Each row is a point on a tangle of strands that fork, close into loops and nearly touch. The rows are in no order.
Points whose rows are less than 69.4 apart are linked; no others are. Some points are linked to none.
(167): [ 31  -2   0  22   6  -6  -1 -11  23   5 -21 -14  -8  39  -9  21  -4 -38
   1 -20]
(70): [ -4 -23   3  11  28  -7  10  23   8  -5   7  21 -21   5  -6 -22  14 -17
   8  20]
(286): [  9  21 -12   9   7  14 -35 -15   0  15  -6  -6  22  38 -14 -12   0 -20
 -13  19]
(379): [ 16  10   0   1  25   2 -36  -8  11  15   8  -1 -14  26 -12 -12   6 -21
 -12  17]
(449): [  9 -15   1  -8   1  46 -25  13  -4 -30  -2  10 -10   6  10 -22  16  -3
  -8 -10]
(563): [ 35   0  19   8   1 -11  22   1  10   1 -15  -5  13  22  -8  23   0 -41
 -10  -1]
(269): [ 20 -18  -7  16 -19  50   9   8  -5  25   1   4  -9  39 -24  17   4   0
 -33  11]
(521): [-18 -10 -25 -10  -4  18 -18  35   4 -21 -16  -1  12  12 -18 -18 -24 -10
   7 -10]
(128): [ -8  -4 -26  -7 -17  19  -1   5  -1 -18 -13 -19  -1  12 -12  -4 -12  -1
  22 -21]
(252): [-17  14  -6  -6  -3 -38  -8  11  16   4 -19   3  -3 -26  -2   9 -17  38
  11  -2]
(283): [  0   6   6 -24  -8  10   5  -3 -11   4  22 -18  -2  -2 -28  27  17 -16
   8 -17]
(581): [  8  16  27  10   9   0  16 -30 -10  13  18   0   2   9  -6  -1  40 -28
  19  -1]
(141): [ -5  -7  20  -7 -23  19  24  17 -28  23  22   0   4   6   2  -9  31  -5
  33 -10]
(792): [ 18 -15   0  17 -15  45  34  14 -12   4   1  31  24 -16  -7 -20  14 -17
   0 -11]
(783): [  2  -6 -42   1 -20  12 -36   3 -20  -7  19 -11  -3 -25  14 -27 -37  28
   6   4]
(466): [  2 -13 -15   6 -15  54  17  17  -5 -20 -13  16  24  -7   6 -39 -11  -1
   5   0]
(846): [ 17   7  28 -18 -15   9 -10  16  -5   3 -21  23   7  34 -31  15  19 -42
  -1 -21]
(441): [-34   8 -18 -21 -36  23  -7  10 -20 -19  -6  -3   2 -14  -3 -16 -23   6
 -26   5]
(35): [ -6  14 -21   0 -19 -34   3  -6  -2  12  22  -9 -36 -25   0  -8 -28   2
 -16  10]
(977): [ 11 -20 -19  18   1  19   7  21  -4 -19  -4  23   0 -26  11 -30  -7  17
 -11  15]
(130): [-12   3  -4   1  10 -44  16 -11  -1 -18   6  15   9 -41  40 -14  -3  14
   9  -9]
(951): [  7  17  -9   3 -19  31  -5 -20 -16   5   6  27  12  25 -14 -36  18 -29
  14 -26]
(75): [  7   7  15   4 -27  64  11   6  -8  11 -24  20  32  27 -13 -24 -11 -45
 -21   1]
(699): [ 12   9  44   1  32 -44   4 -27  35   4 -11  -2 -31  20   8  23  14 -24
  15 -20]
(242): [ 10  16  33  -9  11 -35 -26 -10  20  15  -2  11 -33  31  -4  14  20 -31
   7 -19]
(349): [ 23   3  17 -10  19  -5 -38   2   5   6  -3  20 -12  32 -22  -1  20 -43
   0 -17]
(589): [ -9  12  10 -16  23 -60 -10 -12  13  -7  16  11 -20 -38  34  -8  -8  27
  17 -12]
(304): [ 11 -26 -22   6  -4  23 -15  14  -1  19  14  -7  -9  -4  -3  16   2  18
  -5  -5]
(288): [ -2   7  26  -3  45 -43  24 -13  18 -19   5  -9   6 -40  22   8   4  15
   3  34]
(571): [ -2  -8 -20   5 -12  26  10  18 -26 -15  11 -15  32 -40  10 -20 -40   0
 -11  31]
(642): [-25   4  22  12  -8  -2   3   1  15  16 -33 -20 -34  22 -15  24   6  -1
  -8  -6]
(789): [  4  13 -22  35 -19  22   6 -38  -1  26  11  -9   9  15   6 -18   7  -3
  -1 -15]
(690): [ -7 -39 -29  12   4  35   1  12  -7  -5  18   6  15   4  -6   2 -11   0
 -22  -7]
(892): [-12 -19  -9   3   4  -8   8  -2   7 -13   2 -33   2  -7  25  30 -10  35
  -7  12]
(345): [  0  -2 -16  19 -11 -13   6  20  20  17 -23  15 -21 -20  -7  -2 -11   6
 -27   2]
(777): [-12   1   8  -9  18 -23   5  -6   3  -8   0   3   9   2 -34  31  17 -15
  24 -21]
(966): [ 33  -5  11  -3  12  -8  -2   8   1  15  -3   3  31  10  -6  23  11 -17
   3   2]
(793): [ -1  21 -30  20 -22  -4   5 -17 -12  12  18 -10   4 -36  15 -30 -32  -5
 -16  15]
(809): [-27  -4 -22  -2 -27  15  -2   2 -23 -24 -23  -1  28 -11  15  -6 -29  17
 -24 -17]
(400): [ 18  10   3  13   0  -9   6 -25  -5  10   9  17   8  35   4 -11  28 -21
  21 -21]
(869): [ -8  -1   8  -8  -5  19 -17  22 -13  17 -14  -1  25  28  10  -2  16  24
  24  -2]
(102): [ -7  -9  39   4  37 -15  13   1  28  -3 -20 -14 -10 -17   6  36  10  -4
  -7   7]
(819): [ -6 -13  21   1   4  11   6  35  14  13 -19 -18 -41   0  -9   7  15   9
  16   0]
(714): [  0   4  38   1  27 -35  30 -21  37 -12 -20  -5 -45  31   1  27  15   5
  14  -2]
(335): [ 13   5 -27  27  -8  11   6 -26   2   7   8 -10 -12   1  -2 -26 -11 -13
 -12   7]
(593): [ 26   7  13 -27 -20  34 -23  10  -9  -4  -5  14   6  41 -27  15  16 -19
 -22 -10]
(535): [  3  19 -30  -6 -27  26 -21 -15 -25  12  32 -26   2 -18   8 -31 -17  16
  22   1]
(71): [  9 -28 -15  18 -14  66  11  15  -7   4   2   8  28  25  -5   4 -10   2
 -26   8]
(338): [  5  -5   2 -14  -7 -28 -12  -2  -2  10  17  13 -17   0  21  -6  14  -5
  -4 -26]
(859): [-26   5 -17   8  26 -44 -19 -12  -9 -24   9  26   3 -41   3 -21 -26  43
   1  25]
(547): [ -1  -2  32 -11  -1   2  -6  17 -16  32   1  -3   5  25   4  18  36  14
  25  -1]
(833): [-21   7  -5   4  -7  -7   2  -9  -5 -11 -20 -17  28   4  18  -1 -13  -7
 -19 -10]
(399): [ -6   4  13 -16  43 -29  -7 -14  27 -23  -7 -16   7   0 -17  32   4   3
  34  -1]
(444): [-10   1 -14   7 -12  -2  10 -11  -8  -3  -4 -29  22  24  26  19 -11  19
 -22  12]
(90): [ 26  19   4 -37 -21  -2   1  -8 -13 -14   5 -17   4   9  -8  22  14  -4
  18  -2]
(788): [  9  -7 -17  -2 -27   2   4  11 -12  25  17  10 -13  -1  11   2   4  19
 -13 -15]
(896): [ 11 -10  45   6   0  14  19  18  -2  24  -6 -11 -37  16 -20  28  35 -19
  19   6]
(352): [ -5  -2 -19 -19  -3 -52  -1   8   3  -5  26  10 -27 -45   1   4 -37  17
 -13   2]
(498): [ -7   3 -22  15   1  -2  11 -22   6 -16   2 -17 -19 -14  -8 -10   2   7
  10  -4]
(109): [  0  -9  -2  -7  26  -3 -28  10   6 -32  -7   8   8 -35  14   0   4  30
   4  -1]
(101): [ -7   4  23  20   2 -20  24 -22  18  13 -29  -9 -30  52 -12  29  17  -6
   5  -4]
(385): [ 10  -4  14 -15  24 -51  16 -10  12  -7  34  14 -22   0  11   6  20 -17
   2 -10]
(583): [  0 -11 -10   4  11  -4  -8  22 -10 -20   1  11   4 -38  25 -32  -2  37
  12  27]
(664): [ -7   3 -18   1 -31  56  -3 -14 -22  -3  22  -2  -5 -29  -4 -38  -4  17
  11  -9]
(292): [  7  -6   8  12 -10  15  20  16  -3   5  -4  22   0 -26 -18  -5  22 -28
   2 -22]
(666): [-34   1 -19   3   8 -55  -5  -4 -15 -24   6  15  15 -29  34 -29 -35  27
   0  12]
(49): [-14   7  -9   4  25 -40  14 -21  11 -15  -3  30  -3  -7  -3   3   4   7
 -36  14]
(461): [-10  -4 -14  -4 -31  51   6   6 -22 -33 -19  16  38  -3  19 -25  -8   9
  -7 -24]
(877): [  8   8  -9  27 -19  42 -11 -11  -4  50   2  -4  19  -3  -6 -20   8   8
  16 -13]
(196): [ -7  -1  25 -14  24 -38 -14  -4  21  17   5 -18 -20  26   7  37   6  14
  -1  12]
(214): [ 18  -2  12   3  27 -26   3  -2   8   3   3 -11  28 -32  17  11  -7   6
  -3  33]
(938): [ -3  20 -18 -14 -41  41   5  -6 -19  -3   6 -17   7   0  -7 -20 -31  -9
 -17  22]
(330): [ 35 -10  17   9 -15  53  -8   1 -10  18 -12  12   2  56 -25  28  16 -16
 -28  -5]
(708): [-24  -7  34   5  51 -37  36 -19  33 -11  -5 -10 -19 -22  18  21   3   5
   3  16]
(481): [-15 -24 -25   9   6  -4   0  11 -14 -21   8 -20  16 -33  24  -3 -44  27
 -11  45]
(600): [ -6  -8   2  -4   9   2   9  20  -6   2   6 -12  -1  10   8 -22   8 -13
  20  31]
(317): [-34   4 -16  13 -12 -19  -5  25   8   9 -16   3 -12 -36 -17  -1 -27  36
  -7  14]
(417): [-32  21  -2 -21   3 -49 -21 -13  11   4   2   0 -19 -10  16   8  -3  43
   8 -11]
(965): [-13 -19 -12  -9   2 -23  -6  22   2 -12   1 -20   0 -24  42  10 -39  38
 -11  24]
(351): [  7  23   3 -31 -18  -7  -4   4 -12   4  -2 -33  33  -9   4  24  -4   3
   8  10]
(672): [ -6  21  -6  -7 -23   8  19  13 -19   2   2  -7  12  -2  -1 -31 -14 -24
   3  24]
(21): [  2  21  -8 -10 -18  30   0 -20 -20 -16  23   0 -10  -9  -6 -38  25 -13
  15 -19]
(98): [  1   4  28   3 -10  34  13  -7 -28  20   6  -5  24  17   5  -3  22 -36
  10  -4]
(487): [ 21 -18  10  10  -3  59 -16   1  -5  11  -5 -10  -6  50 -38  39  10 -25
   6 -20]
(52): [-20  17  26 -21  25 -50 -16  -2  25  23   3  -4 -29  11  10  12   6  31
  17  -5]
(558): [  3 -11 -21  -6 -18  40 -12  26   3  -7 -15  25  17  28 -31 -18 -21 -17
 -12 -13]
(879): [ 14  12   3  16   0 -27  26 -13  21  -3 -19  19 -13 -15 -15  15   6  -1
 -23   2]
(151): [ 15  -6   7   7  29 -21  -9   4   8  18   8  10  15 -19  -3  17  14   3
  -1   7]
(428): [ -1   6  10 -16  43 -29 -20 -14  29 -31  -8  -4   7 -36  -1  23  -4  26
  19 -12]
(280): [-14  -8  -4 -15  32 -57  14 -16  12 -20  25  21  -8   5   0  17   4   6
 -11   4]

How many points has the smallest loop of links through each point below? Write - if it is on no loop.
(461) => -
(498) => -
(417) => -

A piece is two or more points that can be reached from each other along the links. Count, over all rows, the pieces, the separate loops (a circle has one, a figure eight two, a Y none), the forks (points with three links) and the tips (points with one).
pieces => 5
loops => 0
forks => 6
tips => 16
